A landscape with many valleys, sampled at points; each row gives a point and its height.
From any point a ball rolls to the lowest of the 2 points nearest to it. It stops when none of these is lower. Distance is the straight distance between rows; heights are no part of it.
k428: [ 78 198 199 153 145 108  84 155  98 161 106 141 115 107 119 144 127 147
 145 168 165 114  54 100  98 167 123  95 152 112 125  99 152 152 148 148
 122  62 130 162 157 130 173 160 174 125 109 115 159 107 157 142  87 185
  67 118 107  56  98 123 164  98 121 136 141 123 114]  h=239
k211: [124 108 130 107 162 172 126 131 140 105  81 104 150 104 107 128 149 167
 134 110 118  80 140  80 104 148 113 130  90 148 117  64 100 138  81 107
  90 169  81 105  76 119  84 137 121 111 122 157  96  96 110  82 156 127
 197 162  76 146 128  85  84 153 118  84 131 103 121]  h=551
k989: [ 77 104  91 128 124 104 184  99 117 136 131 156 111 109 152 141  67 104
  76  88 125 156 146 145 150  98 118  88  90 136 167 124 116 127 141 123
 159 159 113 104 155 172 168  99  93 135 115 125 169 152 117 127 122  68
 133  77 236 111 153  87 114 129  84 154 118 121 112]  h=611
k95: [126  89  75 104 123 117 174 117 134 143 152  89 172 123 106 135 140 113
 138 105 122 146 142 140 116 127 133 148 138 159 122 153 122 137 132  90
 141  88 137 117  84 167 171 129 153 121  98 154 162 107 150 123 141  82
 154 118 150 143 176  98 125 156  79 139  94 165 125]  h=370
k394: [119 173 121 171 177 112  66 165 161 139 119 134  76 177 187 167 176 173
  70 120 154  94  80  87 105 105 122 157 149 163 152  94 118 140  96 108
 122  62 149 110 144 126 135 138 112  67 138  87 121 124 155 108 127 136
 156 119 181 130 150 108 145 104  94 141 170 107 117]  h=560
k915: [158 160 176 169  95  74 135 109  83 145 164 136 141 135  96 104 114  98
 161 116  95 136 156 141 150 133 223 156 130 128 107 193 186  93 156 157
 129 111 183 158 164 116 207 101 142 181 124 152 141 106 141 159 129 140
  87 169 119  92  97 217 116 108 162 106 131 160 157]  h=314
k854: [129  69  93  87 118 125 184  97 120 108 116 122 141 106 121 109 125 133
 185 219 164 177 178 180 161 151 146 128 177 116  89 152 102 112 136 121
 156 133 124 143 143 123  89 139 172 157 157 135  74 156 128  99 132 186
 164 111 103 190 130 153 145 167 131 115 112 127 177]  h=599
k35: [126 162 123 143 121 123 134 156  94 136 157 126 156  92  94 108 128 136
 166 169 146  89 121 108 118 136 120 142 134 137 131 119 144 118 137 148
 120 105 151 167  67  96 109 165 147 127 142 131 126 136 152 149  99 184
 113 133 116 109 105 150 130 103 144 116 101 139 138]  h=859
k276: [140 104 168 121 124 149 133 107  83 114 110  98 178 128  59 114 147 121
 157 107 128 150 186 143 135 110 148 136 106 146  99 169 142 140 100 155
 133 180 112 137 117 164 140 130 146 123 129 152 120 107 123 102 129 144
 121 136  61  96 103 125  99 113 144 112 106 122 113]  h=540
k127: [174 154 184 204 150  95  78 125 111  85 139 138 131 141 161 111 175 161
 179 107 138 137 159 119  90 108 179 176 130 147 135 134 136 121 125 156
 101 124 206 167 155  98 154 111 124  91 152 122 115  69 171 131 118 165
 116 162 124  97 153 208 117  88 173 115 165 109 132]  h=786
k792: [103 173 167 142 195 142  72 150 143 128  85 190  45 186 149 164 146 142
  89 115 154 114  77 127 129 117  98  88 148 112 129  78 114 132 100 111
 136 120 102  84 209 139 136 106  88  89 159 101 100 152 146 142 159 159
 125  87 132 112 111  78 156 133  91 171 175  65 128]  h=555
k77: [136 103 129 145 105 121 135 112 137  74 154  98 107 120 186 105 113 119
  99  60 104 176 142 113 153 121 121 141  63 115 146  79  99  87 123 149
 108 180  71  80 133 129  81  98  18 148 139 124  86 115 104  97 193 109
 166 134 183 145 126 114 108 155 109 169 161  95 129]  h=357
k258: [105 102 114 136 136 165 137 119 125 144 132  80 139 143 179 124 135 102
  64  97 108 145 141  81 137  94  91 149  96 145 103 118 102 129 105 147
 133 145  97  86  74 199 100 137  78 133 114 115 140 131 111 103 145  58
 161 151 165 140 132 109 105 132  96 133 129 160 135]  h=717
k282: [154 124 181 121 167 168  87 121 111 111  90 110 158 156 144 107 171 131
 146 166 133 144 141 110  85 140 119 147 150 116 101 136 106 163 125 153
 120 112 155 141 146 131  86 152 163  97 140  85 114 108 135 109 125 149
 115 149  43 124 112 156 150 118 170 137 144 141 142]  h=921
k179: [115 125 113 142 144 185 127  93 146 160 121 154 156 179 169 159 121 122
  84 165 170 103 121 116  87 134  97 155 156 138 152 155 127 134 130 144
 154 102 200 140 151 142 140 141 154 151 124  82 176 167 125 174  72  41
 104 145 159 153 130 158 133  91 173 128 104 186 144]  h=512
k971: [132 121 130  95 162 159 128 128 174 135  95 114 102 158 158 128 117  96
  91 171 140 100  99 132 125 153  72  98 148  94 107 123 125 133 116 127
 109 122 105 100 143 110  84 141 153 148 137  92 118 164  96 131 145 154
 133 128  73 163 101 128 155 164 146 119 142 145 152]  h=768
k472: [ 99 113  86 132 105 164 176 114 109 129 116  89 163  85 175 111  83 110
 102 146 134 120 116 106 114 148  99 121 122 123 153  89 106 124 115 116
 106 119 123 165  80  98  44 183 123 162 114  99 131 148 133 126 130 159
 168 137 161 125 110 133 135 127 135 120 142 161 134]  h=537
k41: [119  85 115  85 123 134 168  98 139 119 111  78 132 124 136 117 109 105
 111  93 108 186 131 155 133 123 154  96 101 103 105 137 106 139 138  88
 119 135  65 102 152 143 115 123 136 153  99 126 133 113  92  78 160 126
 148  96 141 138 142 103 135 154  95 134 160 121 124]  h=211
k328: [113 130 180 164  83 133 138 141  86  69 108  86 177  66 122  97 135 162
 163 102 137 171 134 131 131 121 176 124  73 147 142 118 117 137 126 122
  99 129 107 192 143 120  89 138  98 110  98 158 119  84 169  81 145 194
 128 114 159  45 148 154 122 122 139 112 175 108  94]  h=354
k984: [161 149 158 124 195 141  69 132 134 150 110 203 109 190  69 152 147 144
 164  88 145 125 124 141  81  99 130 120 176 138 133 147  92 158 136 119
 153 143 132 123 146 166 190  94 139  40 146 128 104 107 183 180 143  84
 123 126 101 109 133  73 121  98 105 172 103 119 140]  h=372
k216: [137 134 121 101 173 188  97 134 153 167  91 148 137 177 121 155 158 119
 130 182 153 105 150 129  78 126  47 125 198 149 109 152 108 154  82 157
 155 111 185 138 139 167 147 132 184 107 140  96 143 166 141 164  98  83
 128 135  74 164 113 120 121 140 150 120  70 160 172]  h=289
k13: [138 135 167 165 148  96 109 121 116 114 160 152  92 168 146 122 139 116
 113 104 131 157 135 163 138 104 157 119 111 117 129 155 136 129 133 147
 139 134 132 117 194 141 168 112 107 130 132 111 138 107 121 122 131  94
 104 116 179 110 135 131 135 112 126 159 163 105  99]  h=474
k94: [138 146 156 180 103  54 111 135 105 145 183 123  98 180 141 146 166  87
  94 102 100 177 116 134 126 112 212 135 130 116 112 187 156 128 136 138
 133  74 136 103 173 144 197 123 106 125 105 103 155  95 135 127 153  78
  89 124 196  89 121 139 134  89 103 166 171 116  81]  h=399
k92: [125 112 134  83 160 168 126  91 122 133  55 151 178 118  75 131  93 142
 140 151 165 129 207 153 129 150 140 115 120 135  94 126 142 143 148 154
 155 183 157 173 145 149 104 121 175 152 148 121 133 144  90 103  72 105
 113 161  33 161  94 143 112 127 181  85  72 151 145]  h=702
k431: [126 104 106 113 132 168 139 131 141 113 126  59 138 113 149 114 143 123
  92 145  95  83 138  61 144 140  98 166 103 138 104  82 110 105  60 133
  94 157  61  76  38 131  73 155  96 136 120 153  99 118  81  83 148 121
 189 170  95 175 128  95  81 158 121  90 119 104 129]  h=606
k940: [131 142 186 152  94 124 138 104  70 137 108 105 165 114  88 108  97  92
 146 119 108 176 158 142 141 124 199 118 102 113 100 184 162 128 169 154
 117 153 141 164 163 114 133 125 139 166 100 127 144 114 132 149 122 136
  82 162  97  45  91 197 133 110 170 129 133 176 139]  h=251
k898: [102 122  89 135 109 104 167  94  94 153 170 165 132 135 158 148  83 105
  74 134 143 146 130 146 139 122 133 116 124 123 169 153 139 133 145 145
 178 134 176 130 193 157 181 122 119 158 117 121 187 162 117 152  96  44
  91  99 238 128 135 135 133 110 127 142 120 141 106]  h=674
k156: [121 151 193 174  97 105 132 120  75 109 120 110 148 105 112 110 135 133
 157 123 123 175 153 150 147  96 190 113  85 141 119 145 149 118 140 149
 112 134 138 174 165 126 148 120 111 149  94 139 140  85 146 106 128 178
  92 117 154  49 117 173 115 103 150 111 155 117 111]  h=305
k145: [ 97 154 159 139 169 158  86 145 137 157 114 169  54 191 167 177 136  98
  64 133 147 105  89 114 158 103  63 109 147 108 106 100 127 129  67 148
 148 134  91  54 170 179 134 120  89 108 165  79 113 178 120 144 151 120
 118 108 130 120  94  69 136 122  97 156 145 112 136]  h=633
k376: [150 127 150 117 167 121 113 105 120 115 119 200 102 146  56 143 124 143
 172  69 152 127 172 176 120  92 106 103 121 134 147 149  93 135 126 135
 168 192 127 145 142 172 196  81 124  87 164 151 129 124 165 158 129 105
 127 114 129  91 131  72 104 115  97 158  86 102 119]  h=460
k413: [116 150 106 152 151 124  95 151 135 130 129 128  92 127 154 138 153 146
  97  91 150  83  94  70 112  81 112 152 113 161 145  57  97 110  91 101
 111  97  94 116  86 130 101 143  75  88 135 121  99 107 160 108 165 158
 193 126 181 120 151  81 115 122  70 157 161 101 127]  h=568
k330: [112 101 143 115 129 108 146  89  96 112 142 127  82 138 121 122 146 116
 134 148 125 204 187 186 194  75 121 109  93 105  87 147 105 135  80 162
 159 172  77  91 170 191 165 102 115 157 136 121 105 145  92  80 127 151
 126  67 156 108 132  83 105 133  96 155 132  67 116]  h=630
k310: [139  93 114  73 140 141 150  99 146 111  96 147 152 107  87 111  96 146
 164 163 169 127 185 168 144 163 151 113 149 114 104 147 129 131 159 123
 142 175 133 148 152 106 102 116 170 151 153 139 104 150 100 121 112 146
 145 139  72 185 130 165 142 152 168 108 110 152 159]  h=652
k505: [132  99 100 129  90 103 158 119 119 108 200 126  94 136 159 105 107  89
  87  84  86 165 138 144 176 105 123 147  91 102 149 139 121  83 137 162
 137 176 101  71 146 133 117  98  34 166 148 127 122 154  93 149 168  78
 127 125 199 148 112 125 130 144 110 161 138 119 123]  h=421
k26: [134 130 181 125 156 150  85  90 128 109  76 134 153 128 151 116 130 179
 156 161 170 149 163 147 104 155 162 133 130 128 114 124 111 146 166 135
 125 134 181 198 188  98 108 123 162 142 132  98 134 101 125 105  89 144
 111 150  89 133 142 201 138 132 206 121 151 129 147]  h=874
k639: [130  60  78 102 120 137 178 126 123 131 161  92 164 130 131 111 153  96
 157 160 149 173 150 144 108 137  97 131 169 142 117 167  70 142 100 115
 123  89 126 133 113 137 127 147 171 130 127 120 131 124 152 152 162 134
 156 106 137 148 145 109 154 163  74 155 124 163 158]  h=455
k425: [160 137 104 142 134  73  97 168 194 113 157 175  79 148 139 134 152 177
 148 120 159  84  52 131 113 152 135 115 170 135 162  96 119 128 139  62
 120  96 137 121 155  35 159  86 120  91 151 164 123 108 143 165 167 178
 121  93 148 174 153 136 146 151 116 130 148  85 129]  h=297
k712: [148 102 123 118 125 125 127 114 157 118 143 134 167 145 104 119  86 126
 120  75 135 124 101 144 112 164 150 131 125 103 152 152 130 143 217 102
 105 143 154 150 149  74 123 114 142 143 103 126 154 101 109 181 124  77
  92 164 109 134 143 172 157 124 173 144 132 197 129]  h=463
k795: [138  97 109 104 149 135 152 111  98 114 121 139 176 106  36 129 139 139
 192 122 143 136 223 148 142 131 133 141 127 156 109 166 145 114  99 150
 175 189 163 139 100 170 156 119 155 117 157 168 109 147 141 117  89 141
 137 132  71 135 128 126 101 140 130 109  63 124 132]  h=494
k317: [118 138  95 131 153 148 118 173 135 153 127 113  92 117 151 143 161 128
 107 152 154  63 116  88 115 101  62 132 152 166 116  92  94 124  52 134
 127 109 103 113  67 145 122 156 126 105 150 126 108 135 156 135 144 154
 186 124 144 137 137  83 107 142  85 130 123 110 147]  h=491
k538: [101 158 139 105 118 126 141 139 114 160 104 131 148  84  56 117  98 109
 146 172 152 124 126 132 133 143  97  99 126 111  96 135 168 137 137 146
 147 128 127 141 103 144 129 154 170 134 130 137 137 148 125 131  93 168
  98 117  65  96  79 120 137 124 122 114  75 150 122]  h=822
k609: [ 92  94 133 118 106 163 170 114  84  80  82 103 191  75  92  99  93 143
 157 105 124 160 191 137 147 145 135 125  67 123 133 135  94 107 116 146
 122 197 101 146 117 128  52 144  99 135 119 152  94 134 115  99 151 158
 173 128 119 112 117 135 123 143 143  97 143 112 129]  h=451
k382: [130 112 185 126 149  89 102  97 114 110 138 133  85 153 126 119 150 131
 159 158 153 164 161 200 163  88 158  99 129 104  91 154  88 128 115 124
 139 159 120 121 209 153 180  95 148 125 137 116 109 112 122 101 131 165
 111  58 148 106 149 108 121 127 126 152 153  66 111]  h=561
k985: [128 110 104 125 142 144 152 150 119  95 110 128 153  74 106 102 164 200
 170 132 148 101 151  97 109 133 105 143 112 160 138  63  96 133  51 128
 115 141 113 145  65 114  95 153 115  86 152 160  95 115 160  94 146 182
 214 130 139 150 127 102  99 134 126  76 129  77 128]  h=485
k30: [131  71  81  64  95 121 198 100 154 145 125  62 163 120  90 129 118  84
 127  97  78 165 130 141 134 137 155 116 120 123 109 153 136 131 145  74
 133 107  84  87  84 154 156 117 161 152  77 152 141 122 102  89 143  97
 146 117 109 138 167  88 138 169  75 122 111 153 118]  h=295
k401: [107 165 183 158 134 157  90 131 108 165 122 155 105 166 138 155 132 102
  86 134  95 119 147 115 158 100  68 146  94 117  85 131 174 126 104 192
 143 171 145  92 107 189 114 152  99 145 144 109 152 154  95 139  82  87
  87 155 112 107  73 107 110  73 164 127  82 153  99]  h=812
k761: [121 164  58  98  95  88 171 149 175 141 118 125 112  83 110 151 110 128
 129 183  96  62  91 112 142 137 100 120 137 132 134 102 188 116 115  95
 121 122  99 110  73 104 125 132 178 136 125 170 111 165 111 108  77 135
 142 137  95 187 162 146 104 159 135  72  80 140 127]  h=692
k314: [114 113  71 115  32 137 144 121 171 172 158 120 138 153 176 148 106  59
  67 167 120 108  46 130 130 183 120 116 168  89 154 158 164 111 151  95
 121  82 118 114 144 102 117 143 156 211  82 121 143 182 100 155 132  97
 102 129 136 165 112 139 159 162 119 125 129 161 123]  h=765
k607: [114 140 171 147 128 166 112 119  62 143 113 138 152 142 107 127  91  87
 113 116  99 143 187 112 142 101 111 140 100 102 107 175 153 121 146 189
 147 183 157 129 106 171  86 155 110 138 130 109 146 159 120 167 106  82
  91 161 102  74  73 144 120  65 170 139  91 175 117]  h=821
k549: [124 150 132 129 157 171  89 166 134 181 139 130 115 146 124 156 177 105
 129 181 143  76 134  95  95  99  42 149 185 155  94 136 111 146  63 161
 153 103 153 119  83 193 138 166 165  96 139 130 118 162 163 157 103 108
 134 134 106 138 115  99 116 117 115 129  79 149 144]  h=393
k84: [181 151 141 164 116  73 112 147 142 121 162 134 121 145  88 111 149 157
 163  66 115  94 113 140 124 119 175 147 123 180 148 136 168 133 155 113
 124 125 133 138  88 110 185 104 109  98 135 176 138  82 149 122 129 118
 104 142 134 125 161 141  91 106 127 122 123 115  97]  h=690
k397: [134 170  69 133  97  85 150 151 154 148 176 102 117  95 160 114 147 130
 128 186 101  81 103 101 147 123 122 164 148 156 149 102 179 109  90 128
 134  72 142 129  61 123 127 160 136 141 122 149 128 150 112  88  78 142
 145 123 166 181 150 136 107 129 131  90 100 106 118]  h=628
k895: [181 178 162 195 137 102  80 143 137  89 147 122 122 140 158 126 156 200
 142  75 126 106 136 109 104 104 174 180  91 158 161 113 167 121 136 150
 104 128 174 154 105  91 149 113  71  90 135 136 141  82 145 108 109 130
 108 173 146 115 159 179  92  66 159 112 151 112 101]  h=746
k615: [111 132 103 137 129 123 146 101 117 163 145 140 159 142 131 131 103 115
 119 152 163 132 144 143 112 138 138 143 131 154 144 165 158 136 167 127
 148  92 193 150 140 149 167 134 171 158 111 101 192 141 118 135  72  53
 101 126 183 146 143 170 123 115 147 126  96 159 118]  h=597
k404: [110 143 141 159 137 151 104 146 124 164 146 131 109 160 146 154 134 112
  77 101 114 116 124 105 130  82  95 158 119 143 107 139 139 138 116 141
 150 127 109  99  92 193 129 152 104 116 128 114 139 143 136 152 121  67
 119 136 169 113 123 108 119  84 110 137 121 154 115]  h=766
k388: [168 121  92 106  56  91 125 125 176 134 175 110 152 146 114 105  95 114
 118  57  64 119  86 152 139 167 178 151 116  99 160 137 152 135 216  90
  89 127 132 124 111  57 132 108 109 152  94 165 151 124  92 170 136  84
  93 166  99 144 148 160 146 142 160 124 131 184 121]  h=532
k964: [128 108  83 127 168 203 133 110 162 173 103 182 150 178 159 186 119 120
  97 155 178  86 134 131  78 132  44 123 200 138 141 160  81 129  93 147
 157 118 211 163 152 149 163 114 144 127 137 100 158 180 149 212  93  39
 133 136 141 156 142 126 127 131 154 126  99 164 169]  h=413
k210: [111 106 126 152 108 133 156 114 110  57  98  95 180  79 149 100 118 164
 174  60 133 167 152 136 131 130 151 130  64 126 145  79  74 108 122 108
 107 164 105 147 140 118  69 117  65 121 111 173 109  94 143  84 176 138
 177 106 187 116 155 120 119 141 128 122 177  99 113]  h=404
k957: [119  96  51 117  36 119 158 140 123 164 194 105 165 118 135 139 118  69
 102 147 101 124  71 122 118 168 113 133 176 119 160 150 127 113 156  84
 118  70 136 128 112 108 126 156 151 183 105 148 152 146 146 191 160 110
 132 114 162 137 123 106 170 148  89 157 123 164 120]  h=789
k46: [151 121 163 122 178 174 100 119 165 145 124 172 154 180 119 169 107 129
 110  86 143  99  96 127  93 136 118 117 158  81 143 164 113 140 178 109
 126 144 170 109 175 118 132 109 149  97 129  94 148 125 126 201 122  43
  76 163 100 130 133 140 169 101 155 155 122 174 138]  h=367
k125: [120 108  39 128  37  80 161 141 124 152 186 111 161  88 154 101 100  95
 112 102  73 161  82 144 136 134 143 135 134 120 181 119 141 101 166  90
 126  83 132 131 112 100 122 137  99 161  99 154 163 148 147 133 134 119
 132 117 195 122 118 118 151 139 118 132 130 152 112]  h=745
k614: [142 132 146 120 204 189  66 126 178 134  55 168 100 165 139 182 142 184
 113  72 133  90 139  85  87  99  90 122 111 157 131  73  87 130 120 122
 113 168 121 114 118 137 101  93  91  81 137 108 120  97 134 143 144  81
 165 181  90 134 142  89  92 116 123 134 119 113 167]  h=587
k175: [180 153 163 131  94 114 111 141 136 127 146  78 143 140  89 113 147 124
 130  92  79  99 107  98 131 129 191 166 120 145 118 143 166 150 152 117
  97 111 102 133  55  86 136 126 135 110 106 171 130  67 108 113 139 114
  98 170  70 110 145 138 108 119 134 115 140 139 102]  h=629
k720: [110 132  87 134  91  95 176 140 117 123 168 160  92 111 145 113 104 119
 112 137 107 142 120 147 179 122 124 127 106 118 149 122 174  83 133 139
 146 162 125 104 139 133 126 115  84 166 144 128 124 176 103 120 116 136
 123  93 200 151 111 141 127 122 128 116 119 106 112]  h=487
k821: [163 120 147 105 174 143 101 114 167 118 116 180  93 160 106 139 122 148
 136  73 136  94 167 133 132 111  84 118 108 130 136 123 102 121 120 138
 136 206 125 102 143 143 148  72 102 103 174 128 129 127 118 164 133  69
 130 158 105 163 137 110  99 125 142 138  98 113 154]  h=544
k249: [137 109  68  96 124 134 163 124 159 142 163 102 100 137 152 132 137  78
 108 173 101 111 155 123 162 133  75 147 131 140 100 151 164 112  83 147
 142 136 120  70  93 162 128 121 130 162 137 139 116 184  91 137 132 103
 143 126 111 193 134 126 103 171 115 114  95 139 149]  h=636
k182: [ 63 145 141 127 116 175 154 119  71 156  85 134 152  86  95 126  67 100
 117 155 136 139 160 120 133 117  71 112 115 122 123 133 135 127 123 174
 160 148 138 153  91 168  79 177 141 140 131 109 161 177 126 134  98 146
 103 125 105  79  63 115 123 113 127 118  92 151 125]  h=790
k521: [ 85 128 155  96 167 188 137  91 103 123  44 164 153 104 108 152  78 148
 109 112 146 139 190 134 118 121  91  91  93 144 124 106 124 143 128 162
 146 178 136 161 136 166  89 121 151 133 119  99 166 142  92 109  86 113
 116 136  82 125  97 109  96 120 162 103 112 136 127]  h=747
k316: [120 158 149 137 199 116  64 144 167 114  89 149  51 166 161 150 175 179
 100 123 157 124 104 125 109 116 133 100 147 153 140  90 112 158 109  95
 128  80 120 116 191 121 140 103 127  80 141  83 111 117 142  85 149 172
 149  86 141 140 140 114 164 154  97 151 184  63 134]  h=450
k951: [118 108 113 112 130 133 157 124 143  90  90 129 135  70 151 114 150 199
 165 182 169 126 116 123 107 151 111 107 146 133 137  65 106 139 111 107
 115 107 134 170 123  80  80 147 152 114 150 125 109 121 158  98 136 227
 188  97 143 165 139 136 149 150 147  92 156  90 143]  h=405
k569: [150 116 185 131 101 154 124 143  92 122 112  68 186 123  80 116 133 117
 123  91  89 141 133 103 109 116 170 137  96 130 109 169 138 154 146 120
 103 139  87 136  82 137  99 142 145 110  98 139 132  74 144 117 153 113
 114 164  78  54 125 128 132 100 120 141 142 166  95]  h=584
k508: [159 131 189 104 204 143  90 113 136 138  91 193 133 173 103 144 127 142
 136 112 148 130 146 168  88 117 123 102 162 110 144 161  80 160 160 130
 132 149 166 150 206 141 166  91 167  86 145 120 146 106 147 169 100  72
  99 136 109 119 139 108 155 110 165 160 123 123 145]  h=255
k606: [115 105  92 104  97 155 179 135  85 100 123 105 178  53  91  82  85 113
 148 150 116 121 141 116 149 151 116 124 114  99 135 113 108 102 114 134
 121 156 109 152  61  86  34 175 129 146 134 142  87 153 132 134 144 187
 168 148 102 121  93 131 149 149 124 108 129 149 147]  h=490
k50: [182 124  78 115  63  87 106 147 171 122 180  86 149 120 161 106 116 112
 125  80  58 108  72 122 134 148 169 168 133  91 167  80 107 128 178  73
  70  97 119 124  82  28 107 144 106 129  99 173 128  82 108 142 162 130
 124 169  90 157 145 115 136 167 126 129 162 157 125]  h=600
k320: [ 88 191 142 129 102 103 112 157 137 171 135 124 114 121 114 153 124 129
 116 186 153  95  33 112 122 175 136  94 160 120 127 128 176 144 144 117
 132  44 109 136 135 119 175 151 189 155  79 117 169 122 128 138  82 139
  84 114 130 108 120 134 160 122 114 122 111 131 107]  h=334
k704: [161 141 199 145 152 114  74 123 112 101 114 164 129 121 122 111 129 157
 195 126 162 114 146 143 105 147 166 134 150 109 119 131 125 124 170 152
 112 152 188 179 181  85 141 114 131 111 150 132 102 111 156 164 116 188
  96 146  77 115 119 193 128 116 185 131 136 129 144]  h=830
k901: [137 142 163 159 172 178  65 136 157 132 106 177 106 168 149 190  99 147
  93  40 127 108  78 107 105 120 141 122 108  84 155 125 127 127 179  88
  98 144 140 104 176 126 107 103  93  75 121  93 118 124 125 190 142  64
  93 150 117  93 144 116 167  73 127 165 152 168 127]  h=448
k191: [113 125 153 131 164 129 120 121  91 116 154 132  57 175 183 117 151  88
  89 157 127 182 147 142 179  99  90 114 122 111 103 132 119 139  66 174
 149 136  78  57 164 188 138 109  92 146 157  71 114 158  89 108 152 121
 126  92 157 123  96  92 124 132 108 165 153  95 125]  h=698
k577: [126 145 104  88 108 113 154 144 177 123 106 121 102  79 118 117  91 108
 118 162 123  72  69 118 145 165 105  87 136  92 122  93 148 129 130 107
 106 132  74 114 107  65  88 140 157 136 129 150  96 150 105 133 114 174
 139 129  73 159 131 124 137 155 133 101 115 140 130]  h=742
k29: [116  80 111 118 130 172 136 124 105 114 130  55 160 139 118 116 165 117
 110 120 105 142 175  93 138 113 124 172 102 164  94 131  91 145  59 150
 136 143  64  84  61 209 111 135 101 107 114 151 104 116 109  66 168  85
 181 160 110 130 124  78  79 143  87 113 127 128 124]  h=665
k699: [147 155  87 143  94  63 122 180 160 131 205 167  78 126 119 121 154 138
 171 171 129  78  56 107 142 161 143 136 169 123 150 121 165 101 150 111
 134  85 151 123 131  52 170 112 134 114 144 184 118 133 131 162 123 188
  88  96 134 177 126 152 133 137 124 108 119  89 122]  h=425
k297: [153 125 122 103 135  66 116 135 205 104 128 150  77 128 124 122 150 184
 186 158 138 123  85 157 144 151 146  93 160 122 121 113 119 141 152  70
 124 110 114 111 150  64 150  95 151 101 137 156 104  98 129 116 150 193
 137  70 112 185 166 155 138 162 137 106 148  73 128]  h=147
k860: [169 141 138 128 165 146  97 143 134 127 125 124 158 140 125 109 167 157
 176 155 152  89 129  99  81 140 111 160 164 140 121 129 111 150 122 139
 115 101 165 153  82  87 117 159 163 105 155 119 130 108 148 146 120 155
 126 158  75 149 129 155 123 118 168 124 113 145 148]  h=904
k187: [112 156 151 110  74  93 134 157 131 147 137  81 130 104 124 110 112 133
 118 151 117 145  56 123 126 190 197 101 133 111 140 139 154 163 199 113
  86  58  78 164 124  83 159 137 180 163  61 128 161  84 124 114 106 161
  92 131 111  89 149 140 169 147 125 139 150 144 110]  h=398
k486: [153 109 107 130  96 114 129 151 125 108 165 105 124 107 140 104 132 104
 131  90 100 120  85 119 116 130 140 139 121 112 149  92 100 125 147  87
  84 106  81 127  96  68  82 147 106 129 125 151 105  94 140 143 191 163
 149 130 138 113 136 104 151 147  90 153 160 132 118]  h=657
k201: [115 110  78 120 126  88 195 121  99 129 136 169 167  77  58 136  99 144
 201 153 136 145 189 172 164 130 166 133 117 149 139 156 175  91 159 126
 178 158 185 168 117 139 169 107 150 143 146 165 117 160 142 125  85 139
 114 107 150 129 148 168 130 120 126 114  70 131 140]  h=440
k707: [115 185 194 197 139  99  80 154  76 148 119 127 130 133 140 152 157 145
 136 135 134 152 100  84  83 124 159 135 139 145 121 141 145 156 133 136
 113  41 144 153 134 150 164 155 162  98 117  93 162  81 180 121  96 149
 103 119 150  33 125 137 141  61 118 139 152 123 111]  h=146
k497: [139 119 144 109 166 122  99 129 172  95  89 137  94 121 170 111 172 209
 154 168 172 119 126 150 108 145 124 105 164 136 120  94  90 147 123 102
 129 109 150 137 167  85 123 115 150  94 148 100 115 109 134  87 138 198
 162  89 127 173 156 156 149 166 165 108 165  63 142]  h=300
k60: [146 154 123 158 116  81 148 113  86 156 153 137 143 107 101 122 114 116
 172 159 109 130 188 163 179 132 208 141 117 164 106 163 213  94 153 146
 156 125 182 153 145 135 195 107 141 185 146 153 125 143 109 114  94 134
 101 147 114 133 127 195 103 111 157  83  93 133 157]  h=378
k398: [136 153  84 136 120 110 155 155 118 135 186 124 104 103 122 114 154 123
 149 192 102  85 154 103 177 109  87 174 123 156 122 114 176  90  76 163
 156 135 136 104  54 152 129 138 114 133 155 158 101 173 115 111 109 156
 143 119 135 177 130 133  92 136 118  96  84  93 129]  h=567
k359: [121 114 152 116 110 114 134 123 137  88 121  80  96 147 162 113 117 109
  91  62  86 205 128 138 158 104 166 119  73 105 118 122 106 123 122 117
 120 152  48  89 166 140  99 102  53 149 106 119 111 103 102  50 201 113
 156 112 163 124 138 103 123 162  86 168 190  93 103]  h=296
k284: [133 141 162 145  82  71 105 159 128 133 168 103 102 156 123 137 135 106
  95 113  92 153  70 131 127 156 201 121 136 104 131 151 152 149 172 108
 110  60 110 127 154  92 163 131 123 141  89 118 150 103 124 133 149 135
  83 136 137 100 119 150 160 134 110 154 182 116  86]  h=313
k188: [ 64 146 111 126 118 112 201  95  93 134  99 155 115  80 128 139  87 123
  97 132 106 172 169 158 178  96 111  85  73 138 145 130 177 118 122 149
 162 179 115 109 137 181 145 120 106 164 122 123 156 171  95  82  92 108
 114  80 199 106 122 117 100 103 123 118 101 119  95]  h=549
k269: [123 152 154 165 199 213  79 134 163 104  76 170  84 136 200 192 124 183
  90  60 139 107 103  92  82 116  88 136 108 120 172  76  98 108 141 112
  87 157 168 140 153 118  85 124  71  81 155  79 131 143 136 164 116  94
 134 169 130 114 139 104 127  87 148 145 144 138 149]  h=517
k152: [119  98  62  95  90 134 172 111 171 143 138 104  93 148 184 125 114  63
  79 185 109 125 100 137 150 155  93 109 150 112 125 144 151 107 108 126
 114 119  93  77 136 127 106 144 134 188 122 111 110 186  90 123 147 131
 147 102 131 189 120 119 140 175 109 113 134 141 133]  h=699
k703: [122  65 100  83 149 156 156 113 135 117 108 136 145 102 105 113 138 135
 188 180 181 161 155 161 119 136  85 100 195 113 105 153  58 121 107 121
 152 128 142 145 143 124 125 139 182 114 151 118 100 138 159 153 147 189
 171  92 103 160 119 115 151 179 117 137 112 113 182]  h=536
k402: [128 120  90 125  35  83 153 165 101 112 194  82 141  62 130  80 140  98
 145 126  77 170  81 134 142 128 172 133 126 114 159 100 108 124 158 108
  97  75  92 163 112  84  93 151 107 143 101 150 121 102 154 108 161 181
 135 108 179  87 123 109 160 142 100 142 173 108 112]  h=701

Where does a ball stop that starts at each point below?
k957 => k508
k401 => k297
k282 => k940
k472 => k940
k989 => k41
k569 => k940

Call two points neighbours if one is among the 2 nearest of the other. Go from one point of each pair to the other, from neighbour to neighbour, staying as low as possible. Name the highest point that can't be avoided.
k707 / k216 => k191
k316 / k297 => k607
k398 / k508 => k957
k41 / k216 => k898
k707 / k284 => k187
k216 / k316 => k413
